Points on a hilly landscape, in no order, each with its height.
From any point a climber steps to the highest of the 2 points nearest to it. It stops when none of these is higher. Distance is the straight distance between rows; heights are no part of it.
Kosus (h 3.56): [146  89 152 145 102 110 142 124 161 132 144 138 116  92  96 128 157  97
 122 123 118 122 113 135 111 125 105 171 129  82 117  70 143  75 117 115
 141 134  82 116 163 154 150 128 115 144 144 134 146 117  91 147 138 140]
Veru (h 5.02): [ 81  47 165 166 112  90  86  57 108 163 111 128  50 166 128 121  91 141
 157 114  78 167 146 145 117 155 154  93 174  85 140 125 142 129 106 154
 140 150 126  88 134  93 156 181 138  97 108  87 155 103  98 138 169 127]
debel (h 0.58): [ 61 188  53 121 170 176 155 152 141 158  94 145 157  94 129 175 108 138
 116 128 175 116 150 146 160 100 142 146  91 209 153 132  84 130 144 149
  92  77 132 129 122 144  82 132 140 120 152 121 111 149 160 118 116  73]
kig (h 3.39): [139 148 113 146 142  97 120 149 190 142 126 138 136  98  97 154 141 104
 119 122 115 132 116 159 123 144 118 159 122 105 128 105 146  87 127 124
 122  96  76 140 150 143 150 140 105 146 144 139 130 131 100 162 152 137]
firu (h 7.86): [117  74 142 118 120  83 156 103 142 140 110 136  79 187 149 112 140 127
 133 103 114 162 114 119 119  95 105 149 131  80 122  82 122 103 127 137
 135 158 112  61 133 166 101 129 102 152 149  95 131 103 114 174 148 146]
lub (h 4.70): [112  16 196 169  88  90  92  82  74 135 141 137  82 148 128 105 106 119
 155 132  90 147 132 132 115 148 162  94 168  99 146 133 137 126 107 140
 160 160 136 116 147  93 164 168 142 106 136  86 161 122  93 119 132 137]
Tebek (h 1.81): [136 177 127  78 125 196  82 171 136 103  96 108 103 146 119 175 145 162
 125 103 159 112 173 151  84 156  46 112 134 160  92 128 101 154 150  95
 127 213 168 117 130  54 113  93 130 102 105 139 101 128  96  82 122 151]
Kegul (h 5.69): [137 150 114  77 137 127 137 147 160  93 141 115  53 159 122  86 121 104
 122 112 149 123 145 144  98  92  75 169  88 111  81  85 111 133  99 136
 132 176  72 125 122 188 112  63 100 128 153 123 114 114  84 141 166 122]
vukas (h 6.64): [167 136 126  90 184 100 123 153 136 116 106 110  93 192 171 112 174 128
 176  72 140 167 104 105 141 125 111 106 117 131 111 117 143 124 148 114
 105 124 131 101 119 169  89 103 106 153 123 129 100 119 128 187 141 169]
vepi (h 1.64): [150 143 158 103  82 163 107 168 125  78 121 104 132 128 101 141 132 131
  92 126 149 122 169 145  88 151  58 128 137 148  90 109  98 136 124 105
 147 209 140 130 135  57 134 101 123 111 136 137 134 132  80  79 121 142]
tona (h 4.64): [157 118 181 152  98 178 104  97 128 128 137 129 139  79 116 116 158 126
 152 148 136 110 104 131  94 156 136 138 187  82 108  84 134 128  92 122
 117 125 126 166 113 126 170 132 157  85  66 158 171 124 154 150 142 144]
zato (h 3.87): [156 130 127 128 158  95  42 189 120 103 136  75 133 155 102 155 116 105
 129  99  99 131 147 150 116 178 147  66 132 148 148 180 151 130 130  97
 114 121 123 162 152  43 181 177 144 123 102 128 105 139  77 133 127 187]
zugo (h 4.63): [104 109 107 202 131  94 177  65  85 135 146 143 198 123 137 109 101 126
 122 191 109 115 135 101 145 129 168 106 149 171 179 178 143 150 136 134
 128  93 159 125 118 128 120 177 130 128 157 108 141 145 185 103 128 112]
bera (h 2.63): [145 199  89 103 112 126 150 169 133  99 137 116 134 126 132 104  92 116
  96 154 124 125 183 139 147 101 128 140  62 181 124 162 109 157 104 157
 151 133 110 164 112 133 102  72 108 133 179  93 102 134 117  61 111  87]
Miti (h 4.40): [117  54 173 167 106  95  64 124  85 127 155 111  68 125 103 113  63 114
 138 144  78 135 134 155 104 158 161  89 137 104 168 142 151 112  98 147
 165 131 126 142 145  78 188 154 139 120 143  99 127 138  69 100 149 144]
fubod (h 5.85): [109 184  95 166 101 108 106 154 165 106 128 104 107  88 102 148  61 110
  80 162 110 108 161 191 125 133 135 133  97 163 136 157 148 135  97 145
 141 108  92 161 144  92 173 135 141 131 149 125 114 143  96  82 158 107]
zun (h 1.44): [138 148 145 121  66 190 138 145 127 108 115 133 151  98  95 172 144 143
 112 151 173  97 156 149  84 121  88 158 141 157  93 101 109 155 128 107
 139 177 180 136 124  50 125  91 144  99 111 144 136 150 124  79 100 126]
Redal (h 4.86): [102  87 156 174  89  80 106 120 131 124 131 131  86 111  88 128  84  98
 105 139  91 150 179 152  89 146 106 132 129 120 136 124 122  95 120 137
 189 158 112 115 169  74 167 159 129 137 175 105 147 127  55  85 132 112]
nosim (h 3.32): [103 225  78  60 210 191 103 110 116 136 124 118  92 133 165 103  93 157
 156 122 157 140 149 115 178 106 154  85 105 153 118 184 105 179 112 155
 106 105 120 132  79 138  83  66 163 107 108 134 105 131 153  79 130  50]
selu (h 3.50): [164 114 139 135 134  55  85 198 116  89 149 127 121 165 105 139 109  77
 111  90  87 141 135 143 118 150 117 102  74 134 139 154 158 109 135 119
 162 104 110 148 167 115 154 141  78 163 175 104 101 145  75 120 116 166]
Gel (h 3.17): [148 122 148 136 195  54 108 166 144 157 132 122 168 162 117 188 167 103
 124  92  86 157  91 103 110 179 132  96 138 112 132 117 134  71 177 102
  96  92 112 104 157 122 151 184  99 160 136 128 135 144 139 204 118 176]
bira (h 5.90): [110 120 129 133 159 121 100  90 156 152 102 117  92 147 145 139 151 177
 164  96 135 164 107 133 123 138 152 106 181  91 121 109 127 128 113 152
  77 131 112  95 117 135 132 166 151 110  96 129 139 103 127 178 164 151]
Ramo (h 4.35): [136  63 171 142 111 111 114 122 103 130 126 133 135 158 119 116 154 129
 127 111  99 155 144 112 114 158 109 110 151 112 127 123 115 106 133 102
 141 168 131 116 143  84 132 173 138 127 127 115 161 117 107 137 113 151]
madid (h 0.67): [ 88 176  69 156 125 150 183 155 143 140 111 148 202  82 102 177  97 134
 104 159 160 114 149 155 139  93 158 160  91 213 143 125 101 150 132 146
 113  69 152 140 133 146 112 123 147 115 153 115 138 162 159 115 100  70]
Pil (h 6.42): [143 171 107 170 133 114 143 151 147 119 165 150 142  67 106 111  85  97
 124 179 109  99 120 151 150 116 161 146 101 127 150 139 149 124  72 153
 138  79 104 185 104 165 143 117 115 140 157 124 133 141 122 125 149 106]
Supuv (h 5.75): [ 95 190  82 139 119 138 105 159 191 122 123 103 117  93  98 192  93 126
  73 129 134  89 160 202 121 145 127 147 116 170 136 140 123 136 105 117
 110 105  99 149 147  72 156 145 150 101 126 150 125 154 102 102 146 120]
sava (h 3.16): [136 171  99 130 101 140 151 181 179 113 116 140 182  82 100 191 155 119
  89 135 158 111 151 139 125 129  80 178  91 143 108 101 114 111 141 105
 125 134 122 151 166 116 118 113 105 132 160 143 129 131 113 130  99 124]
fode (h 0.48): [ 58 167  69 128 164 160 152 108 126 166 105 161 122 108 145 135 104 149
 115 121 149 132 154 136 150 100 135 151 113 164 142 131  90 146 132 151
 107 109 116 111 115 167  76 153 132 117 159 115 111 117 149 129 146  63]
kagas (h 6.93): [125 172  89  93 199 127 153 137 123 136 113 129 131 159 185  90 135 122
 155 110 124 146 130  89 163  96 128 122  72 155 124 155 120 115 153 139
 126  97 116 106 107 171  76 111 101 151 151 112  92 127 138 135 139 118]
derit (h 5.08): [120 149  80 187 140 103 162 114 126 141 130 133 178 100 114 140  91 127
 117 196 123 105 141 145 147 129 178 128 128 200 174 176 145 144 115 133
 122  70 144 161 118 112 131 159 131 114 160 114 142 167 167 118 120  93]
muga (h 7.24): [172 151 127 142 108 104 137 171 139  93 171 131 157 101 126  98 113 101
 122 159 126 111 129 128 140 116 139 129  95 140 134 151 152 128 100 132
 140 120 117 191 119 142 136  97 104 152 147 114 121 152 117 105 125 133]
rolum (h 4.52): [105 106 133 176  93 119 129  96 137 132 132 141 103  62  89 130 104 108
 117 165 114 121 163 159 111 144 120 157 141 116 137 106 121 113  94 135
 161 140 100 134 155 109 174 144 141 103 146 130 156 117  97 113 146  88]
tekes (h 5.93): [133  92 162 142 157  56 136 134  93 138 144 143 177 174 148 114 138  91
  98 112  73 144  99  78 135 144 133 110 117 133 164 140 138  95 163 115
 150 106 127 112 144 140 134 161  80 178 152  86 136 128 130 148 116 162]
Num (h 3.26): [131 112 140 144 190  60  89 144 166 155 124 125 129 152 121 169 157 112
 148  92  93 151  72 140 131 155 173  98 148  95 155 111 161  78 154 120
  70  81 107 117 147 146 160 185 108 146 115 120 125 143 137 206 153 170]
bevam (h 4.09): [118 107 109 170 111 126 184  36  82 143 147 119 166 102 124 119 109 152
 145 195 153 110 127 115 138 129 154 119 155 163 155 186 152 192 130 126
 122 102 185 119 106 112  94 162 162  89 130 142 144 147 202  90  86  98]
Zap (h 3.42): [133  94 143 191 165  95 117 111 133 158 133 146 159 129 140 134 150 123
 149 138 107 142  76 104 146 141 169 116 163  88 149 113 167  95 132 134
  93  80  95 135 132 154 161 175 119 117 113 126 146 124 151 175 147 150]
Vot (h 4.16): [175 191 116  65 164 166  69 190 129  93 146 107  91 149 151 103  98 140
 123 132 118 131 144 145 140 151 127  90 106 145 119 181 130 166 103 145
 131 146 109 176 100 124 143  66 118 124 106 120  95 153 110  85 155 143]
Nam (h 1.08): [117 146 145 101  78 213 198 115 110 136 103 158 190  63 112 165 145 144
 124 164 187  76 115 115 125  91 119 179 147 121  93  84 116 151 149 110
 123 118 194 141 104 147 121  75 160 125  71 175 141 118 189 113  59 121]
tedu (h 0.28): [ 72 113 106 141 156 140 126  37 113 159 111 149 104 152 164 113 126 197
 172 100 153 156 151 110 145 116 128 117 203 100 143 130 106 161 135 178
 103 139 138  65 114 158  81 185 150 100 104 130 133  84 148 139 166 111]
rom (h 4.08): [130 104 162 168  76 158 133 102 121 118 133 131 126  54  98 139 144 110
 113 169 136 107 147 157  81 152 114 169 164 104 120  90 109 118  95 120
 147 143 129 145 139  88 176 135 158  89 104 152 186 136 142 118 135 119]
molol (h 1.26): [133 134 151 118  68 197 171 129 120 122 119 144 174  89 102 167 160 148
 124 155 184  91 122 130  99 119 103 162 148 123  93  94 116 132 150  99
 135 156 189 146 125  86 130  95 157 102  86 165 148 134 170 114  67 151]
guf (h 4.07): [161 104 157 138 123  98  85 172 109 106 127 100 153 154  97 145 150 108
 120 108 112 135 160 131 111 166 115  95 134 143 132 144 137 104 142  85
 132 146 136 151 146  50 142 179 125 128 137 120 149 143  86 119  99 167]
geli (h 2.38): [157 210  91  59 154 185 137 174 134 103 140 116 106 138 149  96 125 121
 122 116 155 121 167 127 142 102 109 146  68 161  97 150  97 159 114 139
 139 147 106 152 106 151  81  38 103 133 140 126  98 127 115  85 119  93]
gak (h 5.56): [104 136 123 104 128 171 187 108 135 159 115 152 180  87 147 126 183 147
 143 124 162 111  94  83 146  90 119 166 140  76 111  94 124 121 146 121
 116 120 142 130 105 199  99 114 135 124  89 183 122  88 196 149 109 126]
bimop (h 2.88): [155 112 136 133  50 140 192  93  98 118 155 132 184  63 113  98 122 133
 116 196 131  98 111 124 141 113 158 146 153 147 119 139 146 152 114 121
 147 124 180 161  92 133 134 114 145 126 119 160 153 144 194 104  96 106]
Zabas (h 2.96): [ 92 206  58  94 215 183 128 107 116 152 112 135 121 109 167 135 114 146
 156  98 172 130 121 117 182  86 164 100 108 159 133 154 101 158 132 145
  70  59 120 121  85 165  63 108 150 128 119 151  89 126 166 111 133  59]
Nibe (h 2.26): [116 143  99 154 136 153 173 136 127 148 116 150 244  93 124 177 166 130
 135 170 146 101  93  89 150 111 146 151 132 137 134 130 146 104 170 101
 102  74 159 147 123 157 113 136 143 128  90 168 141 131 203 140  78 130]
Peler (h 7.22): [131  97 122  77 153  75 181 125 143 122  95 109  70 220 176  82 150 118
 156  88 144 163 122 112 125  73  87 147 105 118 116  92 117 117 143 131
 122 153 132  65 123 196  71  87  95 154 145 108 100 102 133 181 156 140]
refi (h 6.04): [142 122 146 123 108 165 162  89  89 123 126 138 181 117 149 103 149 161
 151 145 161 112 108  84 155 117 130 123 142 119 120 152 155 150 164  97
 119 136 180 134  99 128 101 120 160 136  94 162 145 108 178 100  82 126]
tifo (h 2.56): [159  96 140 167 100 131 167  72  80 118 157 129 186  79 147  88 134 136
 156 182 128  97  90  91 153 118 178 116 175 118 143 156 160 139 105 125
 136  86 159 171  86 171 128 142 152 109 103 156 164 137 214 122 105 122]
gira (h 6.29): [118 148 127 101 137 176 149  92 147 138 127 140 121  94 137 105 172 144
 156 120 163 125 103 100 131  94 111 173 151  79  99  79 128 136 106 141
 108 141 113 116  99 195 103 107 125 113 101 156 135  91 148 167 146 114]
movep (h 5.30): [168  91 179 147 127 136  72  90  74 119 161 125 102 155 163  74 114 156
 174 135 122 142  89 102 142 147 183  61 168 101 153 162 164 163 104 158
 119 124 142 164  92 145 156 122 135 103  81 111 133 133 128 122 156 153]
bupot (h 2.12): [117 125 105 163 128 121 184 153 150 158 128 152 229  91 124 174 172 112
  87 152 117 111 102  91 129 120 125 177 134 115 134 115 128  75 156 106
 111 107 126 136 154 153 135 148 125 135 137 163 148 136 174 144  90 135]
dokin (h 5.25): [187 128 143  57 125 119 122 184 140  67 149 115  60 186 150  71 141  88
 130  87 149 115 126 126 117 106  78 136  80 123  73 106 120 144 113 113
 143 190  98 139 125 178 106  46  72 130 135 129 103 139  82 126 152 149]
tunu (h 4.06): [167  64 196  86 102 138  61 130 121 102 150  99  44 165 136 107 142 131
 158  92 129 143 100 138  99 152 112 107 146  86 109 100 130 145  95 135
 137 162 132 115 134 120 149  95  96 128 107 108 125 123  87 150 149 145]
Razo (h 6.62): [126 108 119  89 136 121 166 120 122 129 128 132  79 189 164  43 122 116
 137 109 128 143 132 110 142  78 104 158  82 124 103 118 113 131 131 131
 148 160 112  93 114 185  81  83 109 145 152  96 112 109 111 136 146 125]
duza (h 5.70): [123 192  85 179 131 120 153 140 153 132 145 127 176  53 110 143  94  97
 107 190 117  92 127 173 159 115 185 147 120 166 163 142 141 137  87 146
 105  40 119 188 114 158 141 132 133 126 134 146 148 151 165 140 137  93]
Zela (h 3.65): [120 125 106 147  96 145 209  84  94 150 134 130 186 106  91 150 107 161
 144 186 167  96 129 138 129 101 154 135 124 184 129 138 135 196 146 129
 130 112 194 114 118  95 113 122 171  93 120 146 140 158 188  89  51  97]
gome (h 1.99): [139 218 104  54 127 207 102 189 139  96 104 100  91 147 131 151 109 160
 109 115 156 125 179 159 107 137  69 121 109 170  90 142 103 166 134 125
 130 184 133 132 121  87 108  55 116 102 129 135  85 124 101  71 133 121]
Tovik (h 3.25): [128 197  87 125 160 117 100 164 204 122 126 109 102 109 104 156 110 106
 111 105 116 111 126 178 127 132 129 133  96 132 129 121 140 105 108 128
 110  98  65 165 139 138 147 122 124 152 146 141 106 133  83 155 172 134]
kon (h 2.83): [ 98 194  69 145  84 109 172 150 144 113 129 138 121  96 113 125  77 114
  71 170 126 129 181 157 124  95 125 171  73 188 130 129 117 139 103 161
 155 121 104 130 135 120 119  94 103 137 210 100 117 129 100  75 114  63]
Tikod (h 6.07): [149 135 143  96 146 129 114 127 110 135 114 120 119 169 156 100 143 141
 148  92 128 145 140 102 138 126  94 112 110 140 123 134 129 132 150 111
 142 160 138 112 126 127  82 120 121 136 143 110 119 107 118 141 119 146]
rifid (h 3.86): [104  78 130 152 135  88 162  91  85 153 123 145 187 176 132 130 143 139
  86 128 101 149 142  74 123 146 101 125 146 132 155 149 107 108 184 112
 145 147 149  83 154  86 118 178 133 149 138 113 148 118 154 126 100 144]
lubo (h 5.45): [102  73 145 181 155  94  96  67 118 166 108 132  94 157 142 128 125 155
 162 115 105 161 119 129 130 152 167  93 189  88 144 129 142 126 126 160
  96 115 112  89 126 123 149 202 136 103  87 111 155 108 130 176 163 151]
Pas (h 6.33): [121 156 107 143 126 114  77 162 196 117 119  98 124 103  77 193 128 117
  95 122 132  98 141 179  99 177 118 128 126 141 123 140 121 102 118  97
 104 120 102 148 168  51 179 179 161 107 107 161 125 146  80 130 134 152]
roze (h 5.31): [110 124 114 111 113 180 186  84  95 153 117 158 197 106 147 151 168 167
 160 142 167  94  95  77 150 101 125 147 161  89 123 122 136 142 179 103
 100 109 166 118 119 163 109 118 158 130  71 196 129  87 205 104  73 121]
Kifip (h 6.34): [133 118 135 133 154 105  88 126 192 154 102 105 100 128  99 177 166 158
 159  75 130 156 105 140  93 156 151 104 184  63 122  96 135  87 122 123
  66 133 114 109 149 114 168 181 153 115  94 149 140 125 132 204 155 163]
vup (h 3.88): [106  20 185 137  68 102 153  82 141 160 133 151  69 120 124 107 149 117
 134 117 104 150 125 134 103 121 118 167 164  61 101  65 123  89 114 130
 168 173 104  64 167 141 151 138 130 126 136 119 170 105  93 143 130 121]
nir (h 3.00): [106 175  93 132  65 132 177 160 155 106 121 147 161  86 106 146 120 121
  65 154 142 119 173 148 133  96  97 187  71 166 116 100 114 134 131 124
 155 136 120 142 161 126 118  94 100 151 186 127 114 136 116 109  99  82]
pev (h 5.36): [101  26 179 149 101  57 138 103  96 158 131 161  84 206 132 108 114  82
 110 111  62 162 120 130 118 132 121 128 117  95 135  96 135  91 140 138
 182 150 121  62 164 128 115 154  92 177 171  65 133 121 100 142 124 133]
bup (h 0.38): [ 77 141  91 134 168 129 126  84 135 169  93 151 126 154 151 133 125 169
 143 102 137 158 147 121 135 130 127 115 142 138 149 140  98 130 143 146
 113 135 130  78 119 136  85 176 144 127 135 111 122 100 137 141 157 100]
gofiv (h 6.22): [182 133 129  93 203  99  77 155 109 116 122  98 100 183 188 106 174 141
 201  89 139 166  70  99 174 143 161  63 130 132 133 153 159 149 153 141
  99  94 147 137 107 153 123 113 108 142 101 137  95 131 128 185 144 173]
gadu (h 4.13): [122  48 189 124  84 110  51 127  90 106 162 112  20 165 127  99  74 123
 147 118  78 156 131 153 101 141 150  97 121  95 145 124 135 137  95 166
 178 161 130 118 136  98 160 122 112 122 153  74 120 125  53 105 158 133]
Sabik (h 3.27): [112 107 129 147  62 145 189  86 110 122 133 126 152  90 103 117 123 143
 114 173 146 104 147 136 115 121 130 149 144 169 131 128 118 158 124 126
 152 154 181 133 117  79 129 140 163  98 136 133 156 140 159  97  91  99]
kagu (h 5.61): [ 95  53 162 144 108  57 172  95 100 156 144 152 146 189 154  86 133  97
  87 115  75 148  94  96 131 126 122 138 116 110 144 126 130  95 160 121
 167 140 131  79 154 139 126 149  97 188 173  84 133 118 127 137 124 148]
renub (h 3.40): [172 123 145 141 126  51  98 209 161  85 150 118 153 131  81 154 149  50
 102  85 115 122 118 137 107 147  90 135  71 118 101 122 167  88 141  99
 143 105  90 146 180 143 165 132  64 179 184 141 102 142  71 135 100 164]
Fil (h 6.84): [141 133 115 133 152 131  80 143 197 138 110  99 118  96  81 191 149 132
 122 106 137 111 120 170  95 176 141 114 162 100 131 112 124  89 120  85
  85 120 106 150 163  85 171 185 168 104  80 169 128 138 109 181 157 156]
Kubo (h 4.10): [106  54 160 118 110  81 156 104 109 154 107 140 138 183 137 126 161 148
  94  82  94 176 146  97 110 138  88 127 149  91 128 117  93 100 163 115
 154 184 143  56 155 107 102 171 135 152 148 108 139 100 113 151 105 147]
zoda (h 4.11): [126  37 210 115  51 150 136  80 122 127 137 137  65 141 151  68 144 125
 142 119 114 133 108 122 106 114 120 153 173  76  98  80 114 123  98 136
 171 184 125  87 137 149 144 115 134 128 108 107 157 105 110 140 153 125]
buru (h 3.08): [131 214  82 101 157 153 109 184 203 121 114 116 127  99 117 180 149 131
 127  95 153 104 124 171 140 140 115 128 119 148 124 109 108 117 132 100
  87 107  99 163 129 128 117 123 126 135 129 161 100 131 114 161 154 130]
pupi (h 0.77): [ 83 159  76 144 137 178 191 109 105 152 102 160 184  72 108 169 100 137
 118 167 177 120 135 125 162  78 161 158 108 184 133 117 115 177 128 143
 110  69 162 131 122 182  96 126 163 115 123 139 140 133 184 118  81  55]
mero (h 6.36): [124 127 129 125 178  96 167 115 110 150 128 136 167 170 168  95 146 125
 129 119 107 139 112  73 158 119 117 137 101 137 142 144 134 107 170 121
 143 104 124  97 122 166 105 130  91 171 138 118 111 129 153 146 131 148]
fibek (h 5.12): [114  34 185 162  77  62 116 123 113 132 140 144  72 137  92 127 108  72
 106 110  84 164 139 142  97 136 111 139 125  94 120 103 126  70 149 138
 209 152 114  87 180 105 143 150 104 165 179  96 128 124  57 125 113 130]
zuzo (h 6.10): [117 177 105 117 167 190  83 116 142 143 105 109 133 112 128 153 139 163
 150 128 156 105 117 144 139 148 130 113 157 137 135 134 118 153 123 118
  89 119 137 153  88 106 124 135 169  89  79 164 124 133 147 141 147 133]
nusop (h 5.41): [149 125 157 106 100 158 103 117 103 102 123 114 113 149 143  86 124 148
 129 128 128 142 153 118 122 145 105 115 128 150 121 158 130 146 129 118
 149 185 145 140 105 100 103 119 138 118 124 103 144 116 106  90 135 127]
Bakop (h 3.72): [120  41 180 145  53 101 161 119 135 140 150 151 116 116 105  97 154  84
 101 127  98 133 100 121 118 117 126 167 139  71 120  92 134  76 130 109
 177 162 107 100 179 148 162 139 118 158 162 133 164 123 105 134 115 134]
Fuli (h 7.13): [103  85 143 117 115 124 188  93 154 165 121 145 106 125 133  96 159 129
 142 124 132 142 103 118 125  86 100 181 142  72 109  68 133 112 116 131
 122 156 107  79 123 203 117 120 120 126 134 140 151  97 134 171 148 132]
fis (h 2.18): [145 236  69  57 164 159 116 218 147  96 123  98  87 159 151 129 119 138
 113  95 130 118 177 158 136 133  82 116  64 175  89 169 108 138 124 144
 126 147 101 145 130 122 105  58 110 135 159 128  75 136 103  85 131 117]
Vam (h 3.31): [159 168 129 158 111  88 128 222 178  84 135 117 185  94  87 177 168  86
  85 119 138 109 142 129 115 139  78 142  87 142  99 129 144 106 135  86
 131 121 113 155 167 120 145 117  76 171 167 152 121 137  99 129  83 145]
livap (h 4.72): [163 136 149  80 114 151  69 146  97 100 161 106  69 166 156  68  85 143
 123 115 102 143 146 134 125 148 119  90 116 135 128 164 121 161 108 154
 160 183 128 150  98 105 126  79 132 112 128  96 114 130  89  71 160 142]
gatag (h 4.41): [106  25 216 150  41 125 124  75  72 120 150 146  80 146 145  63 125 135
 141 125 103 144 114 109 111 127 150 111 183  86 122 123 116 134  99 140
 178 182 145  89 138 116 149 152 155 132 129  97 177 116 113 113 133 128]
Muzi (h 2.42): [128 148 105 169 200 131 142 113 128 141 119 136 225 126 160 163 159 146
 153 147 136 114  89  78 161 135 160 111 139 141 158 170 139 101 185 111
  87  59 132 131 118 142 121 169 130 133 102 155 130 134 211 145 112 139]
popu (h 3.73): [153 214  95  73 173 181  90 154 121 117 138 108 104 143 152 105  84 157
 136 144 139 129 147 129 168 135 151  92 107 161 119 189 123 172 118 149
 126 128 127 162  73 113 112  60 153 116  97 126  92 140 142  64 128  94]
por (h 7.06): [132 152 103 146 152 173 131 105 123 130 116 127 176 123 124 143 136 153
 153 160 166 109 127 111 148 130 135 120 130 158 141 149 139 149 148 119
 102 109 158 148 103 105 105 135 156  97 103 145 142 143 175 119 102 117]
Tum (h 6.11): [109 151  87  81 150 110 169 143 151 132 109 117  49 186 147  75 103 113
 137  94 126 147 164 147 109  72  90 155  79 124  98  95 101 124 122 151
 128 162  82  92 116 184  82  86 107 136 186  98 106 114  99 148 169 113]
relo (h 2.55): [ 99 163  75 134 204 131 152 104 102 137 117 160 209 150 171 173 131 139
 151 135 140 123 114  71 169 116 140 114 109 170 175 182 103 119 206 126
  95  67 144  99 129 123  89 156 123 166 123 144  99 143 200 134 104 114]
Rer (h 4.82): [190 114 173 130 111 150  75 123  89  98 170 108 131 112 133  92 126 131
 148 144 122 112  94 119 128 154 171  90 150 109 142 145 149 144  97 135
 133 129 138 194  86 124 174 110 134 108  76 122 134 155 131 119 150 158]
vovo (h 3.66): [176 112 151 127 132  84  51 183  85  92 151  96 111 163 116 112  92 108
 122  97  92 134 148 131 124 161 142  69  99 139 162 178 155 128 120 116
 147 126 143 178 137  80 167 134 110 140 152 101 102 147  73 103 130 175]
Dab (h 2.72): [101 184  76 115 213 163 143  79 110 144 106 149 164 131 188 138 115 143
 167 111 160 131 124  86 175  96 138 105 112 159 154 164 105 145 179 143
  90  64 130  94 109 153  65 137 140 159 128 147  83 120 179 125 126  85]
Loba (h 1.98): [ 94 108  90 144  73 132 219 142 141 164 107 159 209  72  99 177 169 122
  60 171 144 115 125 102 116 114 112 196 126 138 131  99 102  94 163 106
 123 140 166 124 162 124 143 134 140 129 143 155 147 136 176 128  69 116]
beki (h 3.64): [114  86 145 182 162  85 148  89  98 161 136 151 186 161 147 132 154 138
 110 142  97 144 113  77 120 154 138 115 172 107 156 143 131  96 163 129
 111 108 121  93 137 127 134 192 120 125 110 116 160 128 167 154 122 151]
Gedu (h 6.41): [155 159 119 145 111  98  93 175 139  86 160 122 105  98 102 116  62 107
 100 162 100 109 135 171 115 132 154 108  92 135 145 171 154 136  76 153
 153 121 103 185 123 116 179 127 121 148 155 114 104 150  93  80 156 140]
safa (h 5.33): [137 165 127 118 145 181  89 114 160 135 130 111 119  85 113 140 133 139
 134 135 131 107 109 166 123 153 142 142 170 101 123  94 126 137  83 131
  97 110 111 158  94 135 157 129 156  91  76 164 140 122 144 158 181 130]
siran (h 4.36): [172  95 194 108 117 154  52 134 119 120 146  99  86 139 126 115 136 138
 152 111 116 131 101 134 107 152 144  98 166  87 119 107 145 148  94 130
 123 137 115 156 114 110 178 122 120 103  71 119 131 127 101 148 160 164]
tofig (h 3.85): [150  35 189  85  72 108  73 148 106  89 160 131  17 196 143  87 108  94
 151  98 113 129 112 140 113 121 120 119 110  88 112 101 134 134  92 140
 168 176 139 102 135 136 128  89  94 133 138  79 112 131  73 127 151 139]
rebig (h 2.89): [140 204  94  72 175 165  76 167 195 117 107  79  82 124 120 158 138 154
 126  83 139 128 113 169 122 150 127 102 138 131 126 124 122 134 120 110
  86 140 111 142 122 119 131 114 145 125 109 167  99 119 115 172 178 161]
vamo (h 0.92): [ 88 157 105  99 116 200 204 124 105 155  83 161 183  64  99 175 117 145
 129 148 200 107 117 119 145  73 130 177 117 151 111  88 112 173 139 132
 121 110 187 131 113 180  94  72 160 132  83 156 123 114 173 112  56  90]
diz (h 5.77): [178 113 150 115 173 132  50 107  92 117 133 110  73 177 179  87 131 169
 176 111 121 151  91 100 176 149 176  57 155 104 146 166 168 168 121 161
 107 107 144 138  93 142 137 118 130 115  66 113 105 119 118 152 144 166]

Where does a climber stop that starts at each point below?
vepi => Ramo
bimop => muga
rolum => kagas
debel => Ramo
bupot => vukas
nir => Ramo
Kosus => Fil
tunu => vukas
tofig => Fil

Call two points neighbours if one is among the 2 nearest of the other. Go from one point of each pair to the other, from neighbour to neighbour, staying as high as possible. Name the lowest point that can't be avoided.
vukas and Fil => tofig
kagas and firu => rom
firu and Ramo => Gel
muga and Fil => Supuv
por and firu => roze
